Points on a hilly landscape, in no order, each with its height.
A ball rolls from a point to the lowest of its 4 nearest points, and stops where none of them is lower. Distance is the straight distance between rows; heights are no part of it.
(686) height 2.70: [  0  12   5  -2  -6 -11   2 -13   0   3  -4  11   7   1   5  14 -13   4
   2  -1   6]
(993) height 2.74: [-10 -18  -6 -26 -11 -15   0  10  -7 -12  -2 -16  -1   4  31   4  22   5
 -10   8  -3]
(651) height 1.55: [  5 -13   1  10  35  26  -1  23   0   1   1 -14 -17  -4  -3 -24  15  -6
  -2  16 -11]
(133) height 3.13: [ -2   0   4 -22 -37 -30  -5  -3  -5  -6  -1  -4   5   7  17  34   3   6
  -4  -3   6]
(698) height 0.58: [ -8 -28 -12 -19   8  -2  -6  14  -7 -13  -2 -14 -10   0  34 -22  32   4
 -13  19 -15]
(784) height 1.57: [  1   7   0  12  14  17   8   7   6   6   3  -5   1   2 -13  -8  -5  -4
   2  -6   4]
(213) height 1.87: [  7  -5  -8  27  28  28   7  14   3   3  11  -8  -5  -8 -14 -30   7 -14
   4   9 -10]
(160) height 4.45: [  6 -26   3   1  40  22  -6  23  -1  -4  -4 -14 -24  -5   3 -29  23  -2
  -8  24 -16]
(539) height 0.71: [  0   4  -3 -13 -17 -19  -2  -7  -6  -7  -1  -1   5   1  19  17  -2   2
  -3   7   3]
(238) height 1.31: [  0  20   8   1 -30 -23  -2 -24  -3   8  -3  21  10   4  -5  23 -22   5
   8 -18   5]
(733) height 1.66: [ -1  10   1  -7 -12 -16   2 -12  -3  -2  -2   6   8  -2  16  14  -6   3
  -1   4   3]
(836) height 3.11: [ -2   0   2  -3  24   7   2  11   0  -1  -3  -4  -8  -3   4 -10   7   2
  -5  11  -5]
(896) height 0.86: [  7 -12  -6  22  29  30   7  20   1   4   7 -10 -11  -9 -11 -29  11 -13
   1  13  -9]
(228) height 4.85: [-2  8  1 -8  3 -9  1 -7 -4 -3 -6  4  3 -2 14  5 -3  3  1  7  1]
(427) height 5.78: [ -1  20   1   9 -31   1  -2 -23  10   5   3  18  18   7 -48  21 -32   5
   9 -41  16]
(789) height 2.79: [ -1 -32  -1 -11  37  10 -12  18  -2  -7  -7  -9 -22  -7  19 -33  30   1
 -12  26 -18]
(12) height 7.26: [-2  5  2 -7  9 -5  3 -1 -3 -2 -3  4 -3 -2 11 -1  0  2 -1  8  0]
(99) height 2.95: [ -2  18   7   9 -22  -5   0 -21   8  11  -4  16  16   7 -30  21 -28   4
   8 -32  15]
(831) height 1.47: [ -4 -38  -7 -14  29   7 -12  17  -2 -10  -7  -8 -21  -5  26 -35  36   2
 -14  25 -19]
(712) height 3.09: [ -1  23   9   3 -32 -19  -5 -29   4  10  -6  26  14   5 -22  24 -28   4
  10 -29   9]
(917) height 6.18: [ -3   2  -1 -12  -1  -9   2  -4  -5  -6  -1   1   3  -1  20   2   2   5
  -2  11   0]
(547) height 1.82: [  5  -8  -1  15  31  25   2  21   1   3   3 -12 -14  -4  -8 -23  12  -9
   0   9  -9]
(227) height 0.19: [ -1  11   1  13  -1  13  12  -5  10   7   6   4  12   3 -23   0 -16  -2
   9 -19  14]
(602) height 1.96: [  4  13  10 -16 -54 -44 -12 -13  -7   2   0   3   3   5   3  46  -9   4
   2 -18   8]
(42) height 3.65: [ -6 -12  -8 -19  -5 -12   0   3  -7 -13   0  -9   0   2  27   0  17   5
  -7  13  -4]
(156) height 2.47: [ -1 -17  -2  -7  32  11  -7  17  -2  -5  -7  -7 -16  -7  13 -23  23   1
  -9  22 -12]
(1040) height 2.03: [  1   9  -7  18   1  19  12  -2  10   6  14   0  12   1 -23  -9 -14  -8
  10 -16  11]
(641) height 7.07: [ -4   4   0 -10   6  -7   0  -2  -4  -6  -3   2   0   0  17  -1   3   4
  -1  12  -3]
(531) height 0.89: [  4 -10   3   4  34  17  -2  19   0   0  -3 -11 -16  -4   0 -21  16  -2
  -4  17 -10]
(80) height 2.06: [  1  13  -1  15 -14   7   4 -12  11   4   6  11  17   7 -32  10 -27  -1
   8 -28  18]
(550) height 0.44: [ -7 -20  -9 -19   6  -3  -4  12  -7 -14  -2 -10  -9  -4  29 -16  24   4
 -11  18 -11]
(444) height 2.72: [  2  23   8   2 -42 -26  -7 -30  -7   8  -3  24  13   3 -11  28 -26   4
  11 -24   4]
(418) height 1.59: [  0  10   0  -8 -21 -20   1 -14  -4  -3   0   6   6   0  13  19  -8   3
   2  -1   5]
(283) height 0.76: [ -2 -17  -6 -15  20   1  -5  13  -5 -11  -4  -4 -11  -7  22 -22  23   3
 -10  21 -13]
(606) height 0.92: [ -5 -15  -8 -18  10  -5  -3   5  -6 -12  -2  -7  -6  -3  26 -14  18   6
  -9  19  -9]
(637) height 1.71: [  2  10  -7  19  -2  18   9  -5  10   4  11   3  15   2 -29  -5 -18  -6
   8 -21  14]
(523) height 1.98: [  5  16  10 -12 -55 -40 -12 -16 -11   2   0   5   5   6   3  44 -11   3
   5 -19   8]
(510) height 2.98: [ -3  -4   0 -25 -31 -28  -3   0  -4  -8  -2 -10   5   6  19  28   5   7
  -8   0   4]
(695) height 0.61: [ 11 -20 -10  26  34  34   3  19   3   3   7 -12 -16 -10 -10 -35  14 -15
   0  20 -15]
(761) height 1.38: [ -1  19  10   0 -21 -19   1 -24   1   7  -4  20  12   2  -4  20 -22   5
   5 -14   7]
(793) height 3.72: [  1  13  -3  14 -27  10   2 -20  10   1   7  15  21   7 -46  14 -30   2
   8 -36  18]
(913) height 0.84: [ -1  15   5   9 -13   2   4 -15  10   9   0  12  14   6 -28  13 -23   0
   9 -28  15]
(519) height 2.52: [ -1  10   4  -4  -6 -12   3 -12  -2   0  -3   7   7   0  10  11  -8   3
   2   1   4]
(668) height 1.84: [ -1   9  -2  15  12  17  10   5   7   5   6  -2   6   1 -16  -7  -8  -4
   5  -9   4]
(663) height 2.55: [ -3  17   8   3  -9  -9   4 -17   4   8  -3  15   9   5  -9  16 -19   5
   5 -14   9]
(96) height 0.28: [  8 -15  -5  20  33  30   1  23  -1   3   3 -15 -15  -7  -8 -28  15 -10
  -1  17 -12]
(316) height 0.64: [ 10 -26  -6  20  38  33  -2  25  -1   1   1 -16 -21  -8  -4 -32  19 -10
  -2  26 -17]
(1042) height 2.11: [ -4  -6  -2 -25 -27 -25  -3   1  -4 -10  -4 -13   4   5  23  24   9   4
  -8   3   3]
(1062) height 1.60: [ -3  15   6   9  -3   8   8  -8  10   5   0   7  11   5 -21   9 -19  -1
   7 -19  13]
(923) height 1.33: [ -2   9  -3  15   5  17   9   1  10   5   8   1   9   4 -21  -3 -13  -5
   8 -14  11]
(139) height 1.25: [ -2 -11   0 -10  26   5  -5  13  -3  -5  -5  -5 -12  -3  16 -20  18   1
  -7  20 -10]
(198) height 1.79: [  0  10   5   7  11  10   6   3   4   6   0  -1   2   0 -11  -1  -7  -1
   4  -4   7]
(730) height 0.31: [  1  -3   2   6  28  19   0  18   2   1   0 -10 -11  -2  -4 -17  11  -4
  -1  10  -7]
(285) height 1.99: [ -1  -6   1 -10  23   3   0   7  -3  -4  -5  -2  -9  -5  13 -14  12   2
  -5  16  -7]
(250) height 3.81: [  0   0  -1  16  21  23   8  13   4   5   6  -8  -3  -1 -11 -16   3  -9
   4   1  -2]
(35) height 4.41: [-3 12  7 -5  4 -4  5 -8  1  2 -3  7  3 -1  4  6 -7  2  0  1  3]
(1063) height 4.79: [-2  1  3 -7 17  1  2  3 -1 -3 -4 -1 -4 -2 10 -8  5  1 -4 10 -2]
(1091) height 0.73: [ 11 -24 -12  35  38  36   4  18   5   3   5  -6 -14 -15 -13 -42  12 -20
  -1  23 -20]
(835) height 1.26: [  2  11   3  -9 -30 -22  -3 -16  -6  -1   0   8   8   2  10  25 -10   3
   3  -1   5]
(378) height 2.36: [ -4  15   9   5  -9  -5   3 -14   9   8  -2  14  10   5 -16  14 -21   4
   6 -18  11]
(177) height 1.32: [ -9 -21 -11 -20  -4  -8  -3  10  -8 -13  -2 -13  -5   3  32  -5  24   6
 -12  13  -7]
(271) height 1.42: [  5  14   8 -17 -51 -39 -10 -12  -7   0   1   1   4   7   5  43  -7   3
   1 -13   6]
(482) height 1.15: [  1  18   6   1 -33 -24  -3 -25  -4   6  -3  17   9   3  -2  26 -17   3
   9 -15   7]
(673) height 2.75: [  1  12  -6  15 -17  12   6 -14  10   4  10   9  20   5 -39   8 -27  -2
  10 -30  17]
(146) height 1.90: [-12 -24  -8 -24  -6  -8  -2  14  -7 -13  -2 -20  -4   4  35  -6  28   7
 -13  11  -7]
(30) height 2.32: [ -1   3   2   5  23  17   4  14   2   4   0  -7  -7  -1  -4 -12   5  -3
  -1   6  -2]
(456) height 2.17: [  0  -1   0 -17 -29 -25  -3  -6  -6  -8   0  -4   6   4  19  27   0   3
  -4   1   4]
(687) height 0.53: [ 10 -22  -5  22  36  32   0  23  -1   1   3 -14 -18  -7  -7 -32  18 -13
  -3  23 -16]
(401) height 4.93: [ -2  22   7   6 -30 -10  -2 -26   6  10  -5  26  15   8 -35  23 -31   4
   9 -36  11]
(775) height 2.08: [  0   5  -5  19  13  22  10   7   7   6  11  -4   7  -1 -18 -13  -6 -11
   6  -6   5]
(188) height 1.53: [ -3  12   5   9   4   8   7  -3   9   8   2   2   8   4 -17   5 -15   1
   4 -14  11]
(210) height 1.86: [ -7 -11  -5 -22 -17 -16  -1   5  -7 -11  -1 -13   3   6  26  13  12   5
  -9   8   0]
(411) height 2.91: [  4  -2  -1  15  26  21   4  17   2   4   4 -12  -7  -4  -9 -20   7  -6
   1   8  -5]
(694) height 0.72: [-4  8  4  6 17 12  5  7  5  6  2 -4 -2  0 -8 -6  0 -2  2  0  5]
(811) height 0.43: [  4   9   3 -12 -38 -30  -4 -11  -6  -5   2   0   5   6  13  32  -5   4
   2  -4   6]
(305) height 1.49: [ -4  -5  -4 -20 -19 -19  -1   2  -6  -9  -1 -10   5   3  25  19   9   5
  -7   8   3]
(609) height 3.06: [ -2  13   5   2   3  -1   6  -6   5   7  -1   5   6   0  -5   7 -12   3
   3  -5   7]
(279) height 1.45: [  4  18   8  -3 -47 -31  -6 -25  -9   5   2  13   9   4   1  35 -16   5
   9 -18   6]
(50) height 1.91: [  3   8   7 -20 -47 -39  -9  -9  -7  -1   0   1   5   7   8  43  -5   6
  -1 -12   6]
(758) height 1.83: [ -1  20  10   4 -25 -16  -1 -23   3   8  -5  22  12   3 -14  22 -24   4
   8 -22   9]
(549) height 0.88: [ -6 -34  -9 -16  19   4  -9  13  -5 -11  -5  -9 -16  -5  29 -31  35   5
 -12  23 -16]
(226) height 2.04: [  2  10   5  -5 -16 -16   2 -16  -4   0  -3  10   9  -1   9  19 -10   5
   3   0   6]
(1059) height 2.97: [ -2  13   7   0  -4  -6   3 -13   4   7  -3  12   6   1  -6  12 -16   2
   3 -10  10]
(393) height 2.24: [ -1  15   3  10 -20   2   3 -17  10   8   1  17  17   7 -35  17 -27   3
   9 -32  16]
(66) height 1.01: [  3  16   4  -4 -34 -27  -3 -20  -5   2   0  12   7   2   7  28 -15   3
   6  -7   8]
(169) height 0.60: [ 12 -25  -8  27  38  37   0  22   1   3   5 -13 -19 -11  -7 -36  17 -14
  -4  24 -18]
(860) height 5.68: [ -3   0  -4 -15   7  -5  -1   0  -5  -7  -4  -2   0  -3  19  -6   8   3
  -5  13  -3]
(1096) height 1.43: [  1  20   8   2 -35 -23  -4 -28  -3   6  -2  22  10   1  -6  26 -23   5
  10 -19   6]
(364) height 2.15: [ -2  -5   2  -3  28   9  -3  15  -2  -1  -6  -7 -13  -4   7 -17  13   1
  -4  16  -8]
(358) height 3.96: [  0  15   1  10 -29   2  -1 -19   9   7   3  19  20   7 -42  18 -31   2
  10 -36  17]
(856) height 2.99: [  3   2 -11  23  19  27   9  11   6   4  12  -4   3  -4 -19 -26   1 -15
   6   1  -2]
(460) height 0.87: [  5  12   4 -10 -41 -31  -5 -16  -8   0   2   5   7   4   9  34  -9   5
   4  -7   8]
(148) height 1.36: [ -7 -44 -12 -15  19   3 -11  18  -4  -9  -3 -13 -21  -4  35 -35  40   4
 -13  23 -21]
(517) height 3.18: [ -6  -7  -2 -14  13  -3  -2   4  -5  -8  -3  -3  -4  -3  22 -10  12   3
  -4  16  -5]
(232) height 0.95: [ -6 -37 -12 -17  19   3  -9  15  -5 -12  -4 -12 -17  -3  32 -32  36   5
 -14  21 -19]
(1000) height 3.69: [  3 -16   2   0  37  18  -4  21  -2  -2  -3 -12 -19  -7   5 -25  19   0
  -7  19 -13]
(276) height 2.66: [  7 -19   0   9  38  26  -3  26  -1  -1  -1 -15 -20  -6  -2 -25  19  -4
  -5  21 -15]
(1022) height 1.93: [ -2  17  10   5 -14  -4   4 -18   9   8  -3  14  11   5 -20  18 -22   4
   7 -23  12]
(741) height 2.21: [  4  -6  -4  17  26  26   5  18   1   4   6 -12 -10  -5 -11 -21   9 -11
   0   8  -8]
(209) height 2.61: [-2  5  5  1 21  7  3  9  2  5 -4 -4 -5 -1  1 -7  4  0 -1  4 -2]
(1051) height 0.82: [  8 -15 -12  32  34  33   5  17   4   4   9  -5  -8 -10 -14 -37   8 -17
   0  15 -16]

Call two points neighbours if one is among the 4 nearest of the other. Go from one point of each pair to the other, from neighbour to neighbour, staying as low as possible. Name the highest point that can't be avoided.
(539) and (730) -> (663)
(550) and (730) -> (364)
(227) and (913) -> (1062)
(730) and (96) -> (651)
(730) and (227) -> (30)
(227) and (694) -> (198)
(811) and (539) -> (418)

Where does a ball stop that starts at each point below?
(1063) -> (550)
(238) -> (811)
(444) -> (811)
(836) -> (550)
(856) -> (96)
(1096) -> (811)
(663) -> (811)

Write out the way that a ball takes from each point below.
(12) -> (1063), (285), (139), (283), (550)
(712) -> (1096), (482), (66), (460), (811)
(758) -> (238), (482), (66), (460), (811)
